Each row is a point on a tangle of strands that fork, close into loops and nearly touch. The rows are in no order.
Points whose rows are less than 111 apart are linked; no others are. Some points are linked to none.
j828: [-33 -72  26 -18  -3 -26  25   1  22   4 -23  -6  49   2 -12 -11 -73  14
 -14  -8 -10   2 -25 -46  27 -92  22]
j365: [ -6  63  20 -17  10  36 -13  -3  63 -37  38 -11   0  10   5  35  21  -2
  42 -12   0   2  -7 -35 -43  -5  41]
j142: [  8 -42 -19  -3 -10 -26  -1 -11 -23  39 -71   4   5 -13 -21 -28 -24 -16
 -52 -20  16  -2  13   4  34 -42 -25]
j904: [ 30 -26  -4 -27   8 -46  31  43  -7  -8 -84   7  21 -13 -25  15  21   7
   3 -36  18 -26  30   2  25  30 -16]
j777: [-90  10  57 -10  42 -57  71  41  31   0  47  -3 -32 -19  21   8 -40  -9
  35  12  55 -12 -26 -33  32 -22  40]
j872: [ 15  17 -29 -30 -46  44  -7  12   0 -13  39 -16 -37  39 -32  17 -27 -11
 -22  -4  22  41 -23  69  24  -2  -9]
j111: [-11  30  19 -22  47 -28 -32 -36  10  48 -24 -22   1  42  33  42  15 -20
  20 -31 -36 -14  49 -51 -17  -7 -13]
j534: [-46  -7   0   3  23 -68  34  20 -24   7  13  -3 -44 -38   2  -7 -16  -4
   3   9  45  -2 -19  -1  39  -3   8]
j7: [-30 -12  50  62   0  -3   5 -30  12 -35  87   1  30 -28  43  -1 -17  31
  35  68 -54  -1 -32 -39 -50  -6  33]
j393: [ -8   3  20 -21  44  35 -38  -7  -7  28  29 -35   2  75  -3  10 -11  16
  10 -24 -55  16  16   0   2  10 -38]
j345: [-13 -19  -6 -15  25 -29 -11  -9 -31 -16  -4 -43 -33  -1 -55 -30 -26   1
 -54 -22   9  13 -21  -2   9   0 -28]
j213: [-11  28 -10  22 -50 -16 -22 -23   3  -3  -7 -13 -36 -45 -43 -16  -3 -19
 -33  -8  25  14 -14  -3  -8 -41  29]
j241: [-41  -6  18 -11  57 -73 -20 -40  -2  37 -23 -50  -4  18   1  18  -6 -16
   0 -29 -31 -19  28 -63 -25 -10   1]
j277: [-21 -37 -23  12  -7 -62 -26 -35   7  73 -36  -8  31   5  13  29 -31 -16
  -2  -6 -20  -1  45 -22  19 -44 -22]
j496: [-39 -25  -3   7  19 -78  -8 -26   6  31 -10 -30   8  -9 -11   9 -16 -22
 -10 -11  -9  -2  15 -43   9 -41  -5]
j206: [ 27  -4  14   1 -44  23   8  11  82 -46 -19  43  60   1   9  47 -10 -12
  26  -9  -4 -38   0 -19 -18 -41  35]
j108: [ 17  52 -51 -22  15  17   3  -2 -73  -3 -19 -27 -39 -22 -12 -55  66 -23
 -13  -6  18  29   8  -7  -6  49 -28]
j349: [-69  35  45  55  24 -18  67  62  17 -13  74   5 -48 -52  38 -23  15 -18
  46  51  67 -23  -4 -10  -6  35  51]
j824: [  2 -39 -11   2  42 -59  10   3 -37  13 -81 -20   8 -17  -3 -39  27   3
 -37 -20  -3 -45  29 -35   8  25 -24]
j539: [  8   3   6 -48   2  25  40  52 -19 -32  13  42   4   0  -1 -19 -29  16
   0  15  37  14 -28   8  55 -26   9]
j43: [-13 -15  10  35  20 -18 -22 -30 -37   9  32  19  27 -26  27 -35  -7  12
   0  51 -24   3 -19 -23  -8 -18   3]
j159: [ 52  19 -47  -8 -45  49 -12   5   0  27 -41  50  31  13  17  20  22 -19
  -9  11  12  14  37  49  14  16 -22]
j547: [  9 -40 -18  -4   5  -7 -12  -8 -50  39 -42   8   9   5 -10 -52 -35  13
 -57  -1  -2   6  -6  17  58 -33 -37]
j641: [-18 -25  37 -35   2  10   3  13  39 -22  10 -20  15  35 -48  -4 -57  30
 -19 -31   4  13 -45  -4  17 -65  16]
j319: [ 24   3  -6  10  20  67 -44 -23 -12  67   0  24  16  39  16   3  17  -4
  -6 -25 -35   1  45  25 -17   5 -39]
j542: [ -3  19  29  46  -5  96 -41 -49  -4  34  36   5  13   0   3 -54  16  13
 -21  -7 -31  30   3  -3 -50 -46  10]
j528: [  1  19  -7 -27  35  32   8  17 -82 -11  18 -11  -6  -4 -20 -86  23  13
 -20  -5   4  26 -23 -15  27  13 -12]
j524: [-26  15 -27 -22  -8 -51   7   7 -20   8  36 -30 -86   9  -5  28 -35 -25
   0   8  32  40 -12  39  45  -6 -30]
j614: [ -8 -36  11  33 -15 -10  21  -7 -41  -6 -27  58  50 -55  30 -78  22  42
 -34  48   0 -20 -34 -39   0 -51  35]
j510: [-35  -7  24  36  -6 -14 -44 -33  32  -5  44 -22  27   1 -11   8 -40   9
  -1  13 -24   3 -22 -17 -32 -55  21]
j202: [ 26  31 -44 -12  35  24 -39   2 -44  31   6 -42 -30  59 -11   4  40 -20
   6 -20 -28  23  46  26  -6  66 -64]
j772: [ 47  14 -35 -39 -57  51  14  -4  24  21 -78  -2 -39  18 -33  18  -4 -36
 -55 -63  26   6  14  42 -10  38  -7]
j767: [  7 -29  -5  54 -41  -7 -20 -31   4  26 -25  41  67 -37  29 -18 -19  21
 -25  33 -19 -19   9 -11 -10 -68  25]
j936: [-19  49  23 -27   8  57  -4   1 -14 -32  76  -2   7  -3   0 -39   2  11
  29  15   7  44 -33 -27  -7 -29  37]
j216: [ 11 -37 -15  54 -42  48 -55 -45  21  64 -24  34  24   3 -17  10 -21 -15
 -39  -9 -17  13  17  37 -10 -70  -9]
j579: [  6  42   4 -75  -8  35   9  24  43 -39   7 -21 -25  38 -36  43   3 -15
  19 -37  27  17  -8   3  -5  17  18]
j550: [-43  25  16  16  -4  -4  14  16  40 -47  88 -39 -48 -14 -40  15 -24  -1
  22  21  36  19 -45  28  -4  18  23]
j435: [-51 -39  36  37  45 -62  56  14 -45 -19   0  24  11 -63  29 -70  25  31
 -12  55   3 -29 -46 -34   0  12  35]
j313: [ 68  12  -6 -50 -31  69 -12  14   3  40 -58   2 -16  66  -9  67   5 -11
  -6 -65  -4  13  34  61  13  44 -22]
j962: [ -7  -1 -30  38  27 -12  -6  20 -24 -21  80 -11 -33 -14 -12   8  19   3
  46  56  10   1  -2  46  -2  81 -26]
j100: [ 53  12 -27 -21 -32  78   4   4  22  41 -62  26 -21  32 -23  20  13 -31
 -32 -59   8   9  22  73   4  33 -20]
j411: [ 28  45 -27   2  10  -2   3  23   7 -18   4  16   6 -28  31  26  82 -26
  79  39  30 -23  36   7 -25 105  -9]
j606: [-74 -12  38  26  29 -83  70  41  -5  -1  15   1 -55 -51  13 -14 -18 -10
  13  18  62 -32 -14 -25  24   2  42]
j193: [ 39 -14 -34 -27 -41   3  14  -8  16  14 -94 -20 -44 -13 -38   1 -18 -39
 -72 -48  32   3   9  35   6  -6 -14]
j813: [-17  88 -27 -74 -34  25  14  -5 -17  -6  44 -29 -89  -5   2   3   4 -40
  16  -5  51  71 -26  -2  11  14  15]
j306: [  7  24 -27  -9  28 -18 -16  -4 -56   8 -26 -21 -38 -18 -19 -27  49 -18
 -23 -13  12   2  13 -22  -4  36 -17]
j382: [  0  75  14 -12 -15  59 -13 -11  10 -22  27  16  11 -33  30 -20  66 -11
  49  -1   1  19  15 -81 -57 -29  62]
j525: [ 17 -21  -2 -49  17 -23   5  17 -56  32 -13  10   0  40   9   0 -30  22
   8  -2  -6  12  19   6  65   2 -30]
j819: [ -2 -55 -37   0 -22 -71 -16 -25  23  65 -54 -21   1   6  -5  40 -33 -23
 -11 -31  -4  11  45  13  32 -27 -35]
j895: [ 12 -53  46  -5  27   4  30  15   5 -28  17  45  66  29  68  36 -48  33
  49  30 -59 -41   4 -36  11 -11  -2]
j218: [  1 -49 -27   9 -19 -55  15  -6   5  23 -87  17  20 -36 -20 -15   5 -11
 -37 -15  23 -10  21  -3  28 -27  -9]
j914: [ 33  36 -31  -6 -14 -41   2  20  44 -16 -18  -7 -21 -22  12  54  62 -34
  54  19  38 -34  28  10 -21  99  -4]
j408: [ 29   6 -44  17 -28  11 -10 -23  -1   8 -74 -15 -25 -26 -30 -27  17 -22
 -76 -33  24  10   4  42  -2   9 -15]
j759: [-16  24  -5  17 -36 -30  -6 -13 -19   7   0  11 -28 -46 -20 -39  21  -3
 -21  28  41  16 -13  -7  10 -17  29]
j667: [-20 -13  -2  32 -33 -39  15   9 -19  -9 -14  66  32 -70  32 -37  11  25
  -9  50  28 -14 -14 -24  13 -45  37]
j708: [ -7   2  32 -35  -6  58  -3  29  36 -50  49  -5  20  35 -47  -5 -43  36
  -6   0  15  24 -64  18  23 -43  20]
j129: [ -7  25 -23  21 -33  27  16  24  49 -60  83 -18 -46 -10 -46  38  -7  -8
  25  26  42  15 -36  63 -11  65  21]
j505: [ 18  -4  33   6  -1  -3  17 -21  68 -26   6  20  57   9  68  66  -2 -13
  61  -6 -44 -56  24 -72 -37  -7  15]
j911: [-30 -25 -33   6 -38 -90  36  -5  16 -15 -60 -16 -40 -74 -37 -11  -5 -20
 -40 -19  61  -1 -18 -14  11 -45  20]
j548: [  6 -13  -3   1  26  53 -44 -22  -8  40  -5 -43 -46  75 -36   6  -8 -11
 -42 -64 -28  25   8  55  -4  13 -50]
j753: [ 31   7   0   9 -72  32  15  10  84 -24 -48  56  61 -19  -8  37   3 -16
   8 -20  20 -27   0   0 -22 -55  46]
j898: [ -3  11  45 -45  27  21  -4  -8  38  17 -24  11  32  69  49  53 -19   7
  36 -44 -37 -16  27 -44  -2 -37  -1]
j400: [ -8 -23 -41  47   6 -56 -35 -24 -19  -3 -38 -54 -35 -21 -33 -32  14 -20
 -53 -21  -1   6  13  27 -14  40 -50]
j371: [ 43 -38 -41  -4 -30 -14  37  37   5 -36 -92  26  20 -21 -34 -20  -1  24
 -51  -7  26 -13 -11  55  32  29 -32]
j321: [-20 -34  47 -10  10 -24  83  32   2 -49 -12  78  49 -34  66  -1  -8  19
  37  39   3 -76 -32 -59   1 -34  52]
j571: [ 35  51 -31 -12   1   3 -15   0  11  10  19  31   8  -3  49  36  52 -29
  67  22   8 -11  38  -7  -6  47 -11]
j786: [ 46 -30  -9 -21  18 -16  36  47  -5 -33 -90  12  13 -13 -39  -8  35  27
 -29 -16   7 -27  10  16  20  47 -14]
j557: [ 33 -58  23 -25  -8  37  -4  16  19  40 -39  21  42  61   4  39 -45  13
  11 -43 -32  -9  31  27  32 -30 -18]
j467: [ 57  19 -26 -71 -66  42  41  37   9  -9 -64  54  14   8  -4  23   9 -19
 -16 -23  35  -1   8  24  32  19  18]
j625: [  9  38 -48 -31  34  40  11  10 -93  -8  17 -20 -20  -9 -12 -86  41  -4
   7   1   5  44   3  -3  14  37 -27]
j338: [ 46  58 -14 -59 -17  13 -12 -11   8  42 -55  -7 -42  40   4  59  46 -40
  12 -60  10   6  49   7  -9  54 -11]
j64: [ 31  -6 -10 -43 -36  77  -9  23  22 -12  19   4   0  73 -26  32 -36   9
 -11 -17  -1  29 -18  57  22  -6 -13]
j326: [ 15 -60 -40  32   4 -60  -9   8 -35   8 -11  17   7  -4  -2 -12  -9  24
 -11  38  -6 -17  17  61  39  40 -54]
j567: [  9  26 -60  32 -40   9 -11 -15 -31 -19  17 -20 -57 -45 -28 -31  22 -17
 -29  31  25  39 -19  50  -7  52 -10]
j248: [-42   9  27  18  64 -34  21  16 -55   0  60  -8 -14 -27  32 -33   2   9
  39  46   6  -5 -22 -39   5  52  13]
j792: [ 24  -4   8 -44   6  51  -7  29  15 -12  22  15  34  57 -13  24 -27  26
  13 -14 -11  11  -2  30  22  -1 -10]
j538: [ 12  14 -52  55 -34 -29   2  -5 -31 -30  17   0 -44 -77 -12 -53  37  12
 -25  51  37  26 -28  53  -4  51 -24]
j628: [  5  -9  -2 -14  22   5   7  18 -66 -12   2   8   8 -20 -28 -81  -2  24
 -41   4  11   2 -31 -10  34 -14   6]
j968: [-47  21  18  24 -18 -16 -34 -22  16  -7  66 -29 -28  -7 -14   1 -25  11
  -1  22   2  24 -30 -10 -11 -38  25]
j362: [ 10  17  -7  37  43  18 -22 -14 -37 -10  22  -3  33 -21  11 -43  67  14
  22  25 -35 -13  21 -16 -40  61  -8]
j41: [ -6 -19  13 -43  29  -5   1  25 -21 -34   3 -61 -48  36 -63 -17 -44  19
 -41 -47  -1  12 -30  16  33   6 -30]
j227: [ -9 -33  18  18  28 -18  -4  -8 -22  10   2  18  44  12  21 -18 -27  15
 -10  19 -39 -14   3 -39  -2 -12  -8]
j865: [ 18 -69 -34  -8 -41 -46  -4   4  39  29 -43 -26 -11  13 -31  51 -45 -14
 -16 -30  -5  18  29  47  27 -16 -40]
j600: [ 24 -10 -60  49 -24 -31 -20 -27  13 -12 -35 -28 -20 -19 -38  10  12 -28
 -53 -10   4   2   8  59 -16  29 -33]
j46: [-30 -15  58 -14  34 -11  25  -9 -14  -2   8   7  50  11  42 -25 -28  27
  -7   7 -39 -13 -31 -70 -10 -33  22]
j688: [ 16  -9 -26  45  34 -21 -23   0 -18 -15   1 -17  25  -8  -8 -27  36  15
  -2  23 -27 -21  17  23 -16  66 -35]
j316: [-80  -7  47  -2  26 -51  39  22  42 -18  52 -25 -31  -9 -12  34 -55   0
  29   1  39   0 -38 -14  21 -35  36]
j128: [-50  50  36  13  25  16  65  48   2 -24  68  31 -34 -44  35 -20  25  -6
  82  52  64 -15  -5 -22   2  39  39]
j763: [  -9  -17   29   54   -9   38  -32  -31  -46   14    3   19   36  -35
   -3 -103   16   34  -50   21  -38   14  -21  -35  -29  -59   35]
j368: [  9   6  17 -27  44  54 -37  -1   7  11  14 -54 -28  83 -36  20  -4   6
 -15 -59 -38  16   0  41  -8  24 -44]
j637: [  6   5   5  35  59   7   9   5 -21 -45  24  -2  39 -17  27 -42  54  12
  36  35 -39 -19  -6 -44 -45  60   7]
j14: [-28   1 -13   8 -46 -60   7 -12  26 -22 -24 -29 -49 -64 -49 -13  -9 -34
 -48 -15  55  11 -31 -16  -5 -58  40]
j723: [  5 -17  -3   0  16  -4 -25 -28  21  61 -71 -52 -38  37 -30  26  -3 -25
 -38 -80 -15  -4  43  21 -10  14 -46]
j29: [ 12  29  19 -27  -8  83   4  21  19 -52  24  -8  11  12 -52 -35 -14  14
 -25 -21   8  28 -48   9   7 -31  19]
j373: [-58   4  52  60  28 -44  64  34  13 -29  53  23 -10 -61  21 -30  22   6
  24  57  35 -36 -22 -25 -18  17  57]
j67: [ 10  -7 -52  40 -41  -4 -33 -20  22 -15  13 -32 -33   1 -41  18  -4 -23
 -42   6  -5  22  -3  73 -14  11  -9]
j337: [ -9  37 -47   5 -17 -12 -12  -5 -10 -12  67 -53 -81  11 -23  37  11 -29
  27  20  13  24 -15  45 -16  73 -20]
j863: [ 40  43 -40 -20  -7 -11  -8   4  18 -16 -10 -24 -27   5  -8  58  43 -35
  34 -10  16 -20  29  24 -15  88  -9]
j940: [  5 -41  42  12  32   3  31  25   4 -30  53  26  62  17  35  13 -45  38
  36  36 -38 -25 -29 -15  -2  20   5]
j69: [  1 -30   0  11  11   0 -35 -35 -14  84 -26  22  44  29  40  18 -26  -9
  -3 -10 -40  -7  55 -12   9 -46 -32]
j731: [ 26  -8  17   3 -18  19   0  -7  91 -33 -21  26  72  18  35  76 -14 -11
  49 -23 -33 -52  22 -26 -33 -34  16]
j821: [-35 -32  55  27  52  -5  35  18 -18 -31  78  26  44   2  45 -16 -55  37
  24  70 -40 -15 -44 -22   0  17  26]
j624: [ 47  22 -47 -35  15  13 -13   5 -40   0  26 -38 -47  37  -3  11  42 -22
  30   0  -5  21  32  35  13  80 -45]
j461: [ 20  12 -23 -25 -31  35  17  39  32 -58  50 -12 -24  16 -50  30 -24  -7
  -2   6  31  28 -39  64  12  37  16]
j259: [ 23 -17 -27 -16  -2   6 -19  -2 -34  37 -26 -46 -69  41 -31   5 -23 -21
 -51 -50  -6  30  14  61  20  12 -62]
j487: [ 33  40 -14 -24  17  24 -24   0   4  31 -10  22  30  34  51  37  35 -12
  47 -10 -28 -16  59 -11  -2  19 -16]
j984: [-49   7  29   7   4 -34   4   4  23 -27  61 -27 -32 -20 -27  15 -37   4
  15   9  30  10 -40   1  -2 -25  22]
j229: [-21 -26  63 -12  57 -24  40 -14 -20 -12  18  12  49   5  63   6 -40  16
  27  41 -58 -26 -34 -86 -27  -5  12]
j110: [ 43 -63 -17 -16 -46  18  -1  22  46  29 -63  38  46  22 -18  49 -46  -3
 -10 -39   2  -5  17  49  37 -32 -12]
j899: [-16  -4  44 101 -17  -9   5 -20  23 -38  87  21  18 -60  57  -7  18  29
  60  84 -22 -19  -7 -22 -53  12  54]
j692: [ -9  13 -33  66 -41 -48   5 -10 -37 -22  -6  25 -17 -84   9 -78  61  30
 -21  68  43  12 -13  30 -15  19  -3]
j868: [-12 -27  51  27  50 -24  51 -21 -29 -32   4  16  50 -23  71 -20  -2  20
  25  52 -64 -54 -37 -96 -52  22  28]
j175: [ -13   69   39   -9    7   27    5  -14   28  -24   23   14   28  -12
   55    9   43  -11   55   -7  -19  -23    6 -110  -49  -29   44]
j196: [ 25 -32 -57  25 -26 -39  -2   3 -30  11   2   8 -22  -5 -10  25 -13   1
 -11  31  12   3  14  81  42  47 -45]
j6: [ 43  -1 -25 -12 -12  28  -1  10 -24  25 -55  38  36   5  16 -17   3   5
 -24  -3  15  -6  37  25  35 -10 -32]
j622: [ -4  15  50  44  -7  83 -34 -40 -22   5  25  18  24 -18   9 -79  18  28
 -13   5 -48  20 -10 -44 -61 -49  37]
j779: [-26 -49  13  52 -46 -32  -7 -29   7   6  -8  25  44 -50  -2 -39 -34  11
 -35  29   0  -1 -20 -31  -7 -89  43]
j952: [-48   5  32  27  -2 -30 -18 -27 -30   3  31   8  11 -32  23 -25   5  16
  11  42 -12   2 -21 -64 -18 -49  45]
j853: [  9   1  13  13  16  43 -35 -50 -11  71   2  24  45  34  57  10 -10  -4
  -2  -4 -46  -2  41 -16 -10 -35 -33]
j843: [-12  21 -14  53 -17  70 -73 -64  20  78  24 -16 -18  40 -10  26   6 -31
 -27 -16 -31  27  19  40 -50 -32 -17]
j508: [-32   0  21 -61  15 -11 -23  11  36 -24  16 -71 -60  82 -32  61 -29  23
  29 -51 -20  33  -8  21  26   1 -19]
j927: [  7  25   3  68  -4  83 -60 -50  31  40  26  -6   0   7  -6  -6  30  -3
 -27 -13 -39  13  22  25 -60 -15   2]
j520: [-45 -52  14  33   2 -14 -37 -27  32  -8  53 -43  29  22 -31  12 -67  22
 -16   8 -32  19 -42  25  -3 -56   7]
j864: [-48  45  37   5  22 -23 -16 -36 -50  24  55  17  -1 -28  55 -34  20   5
  35  42 -15  16  -1 -84 -24 -40  49]
j219: [ -9 -16 -29  21   5 -84  -1 -22   4  17 -81 -14  -3 -39  -3   3  31 -13
 -24 -20  15 -32  33 -20  -4   8 -18]
j23: [ 15  24 -31   5  40  59 -48 -26 -37  54  21 -12  -6  45   9  -6  42 -23
   7 -12 -40   9  42  15 -28  36 -55]
j554: [  5   6 -16 -15  37 -26   2  -4 -49  24 -60 -15 -11  -4  -4 -49  37  -1
 -42 -31   4 -16  16 -37   9  15  -8]
j874: [ 21 -36 -27  32  35 -45 -12  -5 -31  15 -13 -11  17   4   3  -7  13  30
 -11  24 -30 -15  24  35  15  56 -61]
j605: [  0  11 -62  34 -72   2 -31 -25 -14 -12  20 -40 -70 -27 -34  -4   9 -17
 -58  17  22  40 -16  59 -17  22 -15]
j60: [ 21 -13 -61  -9 -22  -5 -23  -4 -36  18  10 -20 -58  30  -5  26 -17 -19
 -25   3   6  24  10  72  30  29 -53]
j148: [ 25  42 -18 -36   8  37 -27 -27  10  60 -32 -23 -39  41  -5  36  38 -44
  -9 -60   2  16  44  19 -20  29 -27]
j225: [  3 -33  -2  31  22  -4  -2  -4 -67  11 -17  20  33 -12  -6 -79  -4  37
 -52  19  -6   0 -11  -2  26  -9 -22]
j383: [ 11  16  -5 -21  13 -19 -28 -13  14  32 -21  -5  11  38  17  48   9 -12
   9 -22 -12 -13  46 -11  -9  -1 -22]
j893: [-33 -46  37  12  38 -51  65  19 -32 -16 -22  55  32 -46  62 -42   9  16
  18  55  -9 -57 -39 -57   0 -13  40]
j745: [-47  60  27 -18  19  47  22  20  -4 -26 115   0 -24 -10   0 -21  -6  18
  59  29  26  45 -38 -13  11 -12  40]
j551: [  4  41  37 -15  12   6  -6 -28  49  -8   7  25  46   4  70  54  19 -17
  59 -21 -34 -46  31 -89 -45 -26  18]
j812: [  3 -22  12 -41  22 -12 -22  -1  15  30 -63 -65 -35  48 -49  26 -15  -5
 -24 -99 -24  10  34  12  10   4 -39]
j329: [  2  -4 -25  40 -27  36 -58 -58   8  83 -17   5 -16  15 -14   8 -15 -31
 -53 -21 -14  28  22  44  -8 -44 -23]
j884: [ 49 -55 -21   4  -5  28  -9  23 -24  36 -67  35  27  27 -12 -15  -7  14
 -40 -27 -14 -10  34  54  44  12 -46]
j983: [-10  27  23 -57  18  35   2  10  -1   4 -54 -14 -18  15 -31 -40  14  -2
 -40 -68  27   3 -26 -46   0 -53  21]
j233: [ 30  -1  -2  38 -72  11   5   0  58 -47 -44  55  41 -54  -7  -8  38   5
 -16   3  24 -25 -10  -7 -42 -52  59]
j851: [ -4  52 -26  23 -27 -35 -43 -35   4  32   1  28   9 -29  49  34  45 -32
  32  27  13 -20  48 -32 -24 -19  14]
j793: [-33 -76  22  29  -9 -39  24  -6  12   8 -18  20  66 -22  -1 -24 -57  20
 -22  12 -18   0 -35 -36  18 -84  26]
j82: [-50 -58  51 -32  15  -7  19   1  44  -7 -11 -36  43  20 -23  -7 -73  29
 -16 -28  -1   9 -48 -32  18 -87  21]
j269: [-32   2 -25 -19 -23 -29 -12 -11  -7  10  35 -31 -57   2 -29   4 -65 -12
 -30  -2  35  38 -32  32  39 -40 -19]
j521: [-15  42  38 -47  33   0  -6 -18  40  14 -10   1  17  29  47  44  11 -12
  47 -40 -19 -26  32 -75 -28 -26  11]
j572: [ 31  -9   4 -30  -1 -26  17  29  35 -26 -38  20  17  -6 -13  36  13  -3
  14 -20  17 -28  21  -4  14   2   7]
j263: [-25 -39  -4  23 -19 -33 -22 -15  13   8  38 -26  -8   1 -45   3 -76   5
 -35  13  -1  23 -37  38  34 -58  -7]
j308: [ 13  45  -2 -91  -8  25  11  32   4 -12  16 -18 -46  64 -12  43 -18  -2
  27 -26  27  42 -14  25  47  18  -8]
j647: [-15  -7  39  30  45  -8  31  -2  -7 -42  10   3  49 -25  35 -39  31  19
  10  31 -51 -44 -30 -81 -59  30  29]
j801: [-21  10  37   5  22 -19  30  18  37 -56  30   8  11 -28   8  22  17  12
  41   9  10 -41 -16 -40 -27   8  48]
j754: [ -6 -13 -25  36  27 -41 -36 -27 -35 -11   4 -74 -46  -3 -51 -36   4  -5
 -60 -20 -21   5  -8  24  -9  35 -41]
j36: [ 47 -55 -31 -11 -33  -6  17  25  -6  -4 -77   4   1   8 -33 -11 -20  13
 -57 -21   0  -1   4  63  43  13 -41]
j28: [-13  45  32   3   0   3  10  15  73 -56  49 -15   1 -10 -11  47  10  -3
  48  -3  19 -23 -20 -28 -49   6  47]
j964: [-24  44   8   2  20  35  38  28  -9 -26  85  18 -13 -35  23 -26  15   7
  72  59  36  17 -14 -13   1  31  34]
j364: [-41  -9  27  35  26 -56  36  25  18 -37   8  27   6 -58  21 -10  30   6
  26  30  29 -55 -18 -32 -25  19  37]
j499: [-14   1 -10  45  52 -27   3  14 -21   2  81  -1  -6 -11  46   3  23   6
  72  70 -13 -21  12  20  -3  91 -31]
j281: [-50 -13  26  41  56 -40  35   6 -66 -13  43  15  10 -47  31 -67   8  32
   4  60  -4 -15 -42 -27   9  39  14]
j83: [-46 -29  61  66  38 -24  23  -1   6 -42  68   5  24 -26  28  -7 -38  29
  32  62 -47 -25 -46 -36 -37  10  29]
j519: [ 28   2   2 -22 -17 -21  -9   8  50   6 -25  10  16  27   6  76  -8 -20
  38 -24  -4 -20  38  10   8   0  -4]
j604: [ 17  46  24  15 -35  62  -2 -27  -5 -15  -6  48  35 -49  38 -52  78   5
  12  15 -12   6   7 -72 -57 -48  66]
j642: [ 45   4  -6 -64 -32  44   3  27   7  13 -40 -29 -46  79 -21  63   2  -2
   2 -60 -12  25  22  48  25  31 -23]
j669: [-12  14 -22  -8  -8 -59  13   3 -25  21  24   7 -50 -14   4  22 -18 -17
   2  24  44   8  11  25  46   5 -15]
j166: [ 12  18  13  35 -34  21  -1  -9  18 -25 -26  39  36 -47  27 -30  61   2
 -10  13   9 -28   7 -35 -48 -25  53]
j738: [ 45 -56  12 -28   3  49 -19  21 -19  57 -56  25  20  56  -4  12 -31  20
 -14 -54 -28   0  33  48  49 -14 -47]
j450: [ 11  11   8 -75 -21  13  -4  31   9 -15  -5 -38 -63  75 -26  69 -30   5
  12 -44   5  39  -6  53  35  15 -25]
j840: [ 44  45 -35 -52 -42  15   6   4  16   3 -45 -23 -41  35 -10  68  42 -46
   8 -32  19   1  28  28  -5  76  -7]
j644: [ 16  29 -25 -19  -2  16 -25 -37  11  69 -61 -37 -59  25 -15  12   6 -44
 -44 -69  14  13  47  21 -11   2 -36]
j715: [-25 -15  35 -53  39 -11 -11  20   9 -26  10 -77 -31  73 -37  19 -54  28
   3 -57 -17  18 -25  20  31  -8 -29]
j123: [  6 -54  49 -20  24 -22  54  24  11 -33 -16  58  66  -1  50  23 -38  26
  52  21 -32 -60  -3 -58   8 -16  28]
j714: [ 17  26 -32 -36  19  -5  -7  20 -17 -20  47 -56 -74  44 -22  54  22 -15
  49   0   4  17  17  35  -5  92 -39]
j921: [  0  25 -30  18   3 -21  -3  16  -1 -27  55 -25 -48 -17  -7  10  18 -14
  34  38  26   0  -1  22 -10  68   2]
j18: [ 23 -15  20 -30  35  34  -6  23  -3  -8  31 -11  25  69   0  30  -6  13
  26 -11 -37   2  14  15   7  17 -22]
j17: [ 52  38 -48 -26 -78  46   7  11  15   6 -47  55  27  -2  15  18  22 -28
  -8   4  32  14  14  35   9  11  17]
j204: [ -2  22   5 -18 -12  30   7  23 -13 -26  40  36  19 -14   1 -32  -1  23
   4  36  20  11 -30 -10  15 -30  36]
j203: [ -5 -29  12  45  -4  -1 -14 -18 -62  20 -33  32  51 -46  11 -99  21  46
 -62  39 -21  -2 -27 -25  -8 -32   7]
j153: [ 30  11 -20 -55 -38  16  42  45   2 -26 -29  62  12  -9   0   3  -1  -2
  10   7  53   1  -6  15  48 -11  19]
j11: [ 19  58  -4 -47 -12  83   3  26  37 -41  23 -19  -2  14 -34   8  12 -11
  -1 -27  20  40 -28  16 -15  -2  26]
j402: [ -2  70  10 -21 -10  76  -5  -4  -1 -24  59   6   8 -26   9 -31  43  -2
  39   7  13  31  -7 -50 -29 -21  48]
j951: [ 13 -52  -8  62 -46  22 -31 -32  42  39 -28  36  69 -21   4   1 -29   4
 -34  13 -27  -6  11  20  -7 -73 -12]
j768: [  2  12 -23  37 -36 -40  14  -4 -37 -14 -26  36  -1 -75   9 -59  46  19
 -30  50  37  -8 -11   0   1 -14  13]
j497: [ 22 -18  48 -46  18  36  -7  10  21  32 -44  14  48  73  29  53 -32  24
  41 -59 -51 -11  33 -17   2 -28 -19]
j814: [ 25 -51 -13 -26 -42  -2  11  15  52   8 -49  -5  21  25 -45  38 -47   0
 -21 -27  10  10   3  40  34 -37  -6]
j758: [-20   3  19  20  55 -13  11   7 -38  -2  79   7  23  -1  51 -10   6  16
  74  61 -14 -13   4 -16  -7  60  -8]

How many points has the smallest loop of links through each point below? Write none if it is on no loop.
j819: 12
j153: 18
j753: 10
j269: 12
j528: 12
j100: 14
j872: none

A fork is a point with three links, a tip a point with one. Leave the first point through the second and follow the links. Name the first fork or tip that comes.
j763; j622: j450
j383; j487: j812
j337; j921: j899
j758; j499: j277
j368; j548: j864
j745; j964: j365
j708; j641: j203
j723; j644: j383

Name the points in between on the shortest way along the links from the first point to the second, in order.
j402; j337: j382 j175 j551 j521 j111 j241 j496 j277 j69 j853 j319 j23 j202 j624 j714
j863; j349: j914 j411 j571 j487 j383 j111 j521 j551 j175 j382 j402 j936 j745 j964 j128
j229; j326: j868 j647 j637 j362 j688 j874
j411; j644: j914 j863 j840 j338 j148
